Each row is a point on a landscape with many peaks, with its height.
From any point a climber steps to the highest of the 5 points nearest to it. It stops when none of these is higher. Distance is the straight distance between rows; heights are no part of it.
k_362: [-30   4   0   4  -6   3 -10  24 -13]  h=548
k_215: [-15  10   7   9   5 -16  -6  23 -11]  h=378
k_615: [20 -6 12 -8  5 10 -8 11 12]  h=586
k_58: [-28  -1   1   3   2   6 -11  15 -16]  h=488
k_703: [ -8 -20  -4  13   6  -3  -3 -25 -18]  h=626
k_236: [ -2 -11 -12  19   8  -7   1 -12 -10]  h=489
k_563: [-24   2  -3   6   2  29 -16   1  -7]  h=343
k_401: [ -2  18   0  14  10 -20   4   7   2]  h=622
k_621: [-25  10  -8  11   8  32 -12  -5  -6]  h=333
k_432: [  1 -27  -1  21 -13   5  -2  -3  -3]  h=675
k_384: [ 16  -1  16 -28  12   5  -3   2   8]  h=820
k_47: [  6  12 -15   6  -5  12   1   7  17]  h=269
k_290: [-33  14 -11   2  -4  20  -8   6  -9]  h=652
k_752: [  0  19 -15   2  -7  11   9   4  19]  h=610
k_252: [ 13 -24 -15 -29  -7   0  12 -14   3]  h=260
k_78: [ 22  -5  10 -23  17  -1   3 -13   5]  h=609
k_670: [23 -7 23 -5 16  1 -2 -7  8]  h=441
k_968: [-18  -8   9   2  17  -4 -11   2 -20]  h=296
k_634: [  0  43   7   3  -1 -16  -1   1   6]  h=420
k_866: [ 28 -17  27   9   2   4  -3  -4   5]  h=411
k_499: [-35   6 -10   3   2  26 -11   1  -7]  h=580
k_757: [-23   1   9   7   7  -7  -9  23 -17]  h=439
k_458: [ 32 -11  21  -6   9   0   1 -22   4]  h=289
k_989: [  2  22 -13  10   1  -8  10   2  12]  h=265
k_153: [12 -9 -1  9 -5 14 -6 10 18]  h=494
k_501: [ 32 -18  32  11  -2  -6   5  -9  -2]  h=390
k_241: [-33  17 -13   8 -16   5  -4  14 -13]  h=601
k_895: [  6   5   2 -37   7 -17  11   1  -2]  h=732
k_970: [-26  16 -11  12   5  24 -12 -10  -3]  h=470
k_879: [-23  19  -1  13 -19  -8  -6  30  -5]  h=463
k_735: [ 21  -8   5 -15  11   5   5 -26   5]  h=427
k_437: [ -8  -6  -2  14  13 -15  -3  -8 -12]  h=410
k_57: [  4  -9 -14  16  -2  -3  -3   0   7]  h=539
k_958: [-29  15  -5  11 -21  -1   0  19 -10]  h=553
k_435: [ 11 -17  -1  18  -8  10  -1   3   8]  h=645
k_366: [-21  -5  13   0  10  15 -18   5 -16]  h=273
k_164: [ -2  -8  -6  14  12 -15   3 -12 -12]  h=473
k_187: [ -1  29  -8 -12 -19  10   4   2  13]  h=437
k_101: [  4  32  -1   9   2 -18   0   4   7]  h=446
k_17: [ -1  11 -13  13   7 -17   5  -1   6]  h=811
k_955: [ 21 -22  27  17  -6   0  -2  -1  -1]  h=530
k_279: [ -1 -24  -4  17  -4   3   6 -27 -13]  h=653
k_770: [ 10  -6 -11 -29   3 -18  17 -13   0]  h=171
k_582: [ -5  -9  -3  11  13 -11  -3 -16 -19]  h=558
k_239: [  8 -19 -23 -29  -3  -4  13  -8   1]  h=216
k_826: [ 15   0  10 -32  14  -2   5  -1   1]  h=648
k_180: [ -4  -1 -11  15   3 -17   4  -4   0]  h=168
k_68: [  2   3  15 -35  -2   3   3  15   7]  h=549
k_26: [ -2  34 -12  -7 -10   2  10  -7  14]  h=383
k_581: [ 2 29 -8  3 -2 -1 10 -6 11]  h=370
k_614: [ -8  32  11  13 -24  -6 -12  24  -1]  h=306
k_281: [-10  -6   0   8  13 -10  -1 -12 -19]  h=500
k_639: [  9   2  13 -17   0   7  -6  11  13]  h=671
k_728: [ -3 -21 -14  19  -7  -3   2  -7   3]  h=651
k_548: [ 37  -8  13   0   2   8  12 -28   5]  h=257
k_575: [ 16 -29  12  15 -15   5  -8   7   1]  h=642
k_43: [ 15 -13  15  10  -4   8  -5  13  13]  h=573
k_389: [ 11 -28 -22 -26 -17 -13  18   8   8]  h=189
k_845: [ 10  -6   4 -30  13  -7   4 -12   0]  h=561
k_589: [ -1  14  -3 -25 -13  12   1  13  11]  h=524
k_506: [  6 -16 -19 -24  -9 -16  18  -2   3]  h=3
k_386: [  5  -1 -14  11  -2   4   6   2  13]  h=218
k_23: [ 19 -16  -3 -27   4  10   7 -23   4]  h=312
k_348: [-13  25  11  15  -9 -16  -3  26  -7]  h=435

Where does a climber stop that starts at each point below?
k_614 | k_290
k_164 | k_432
k_589 | k_384
k_548 | k_384
k_757 | k_290
k_501 | k_432
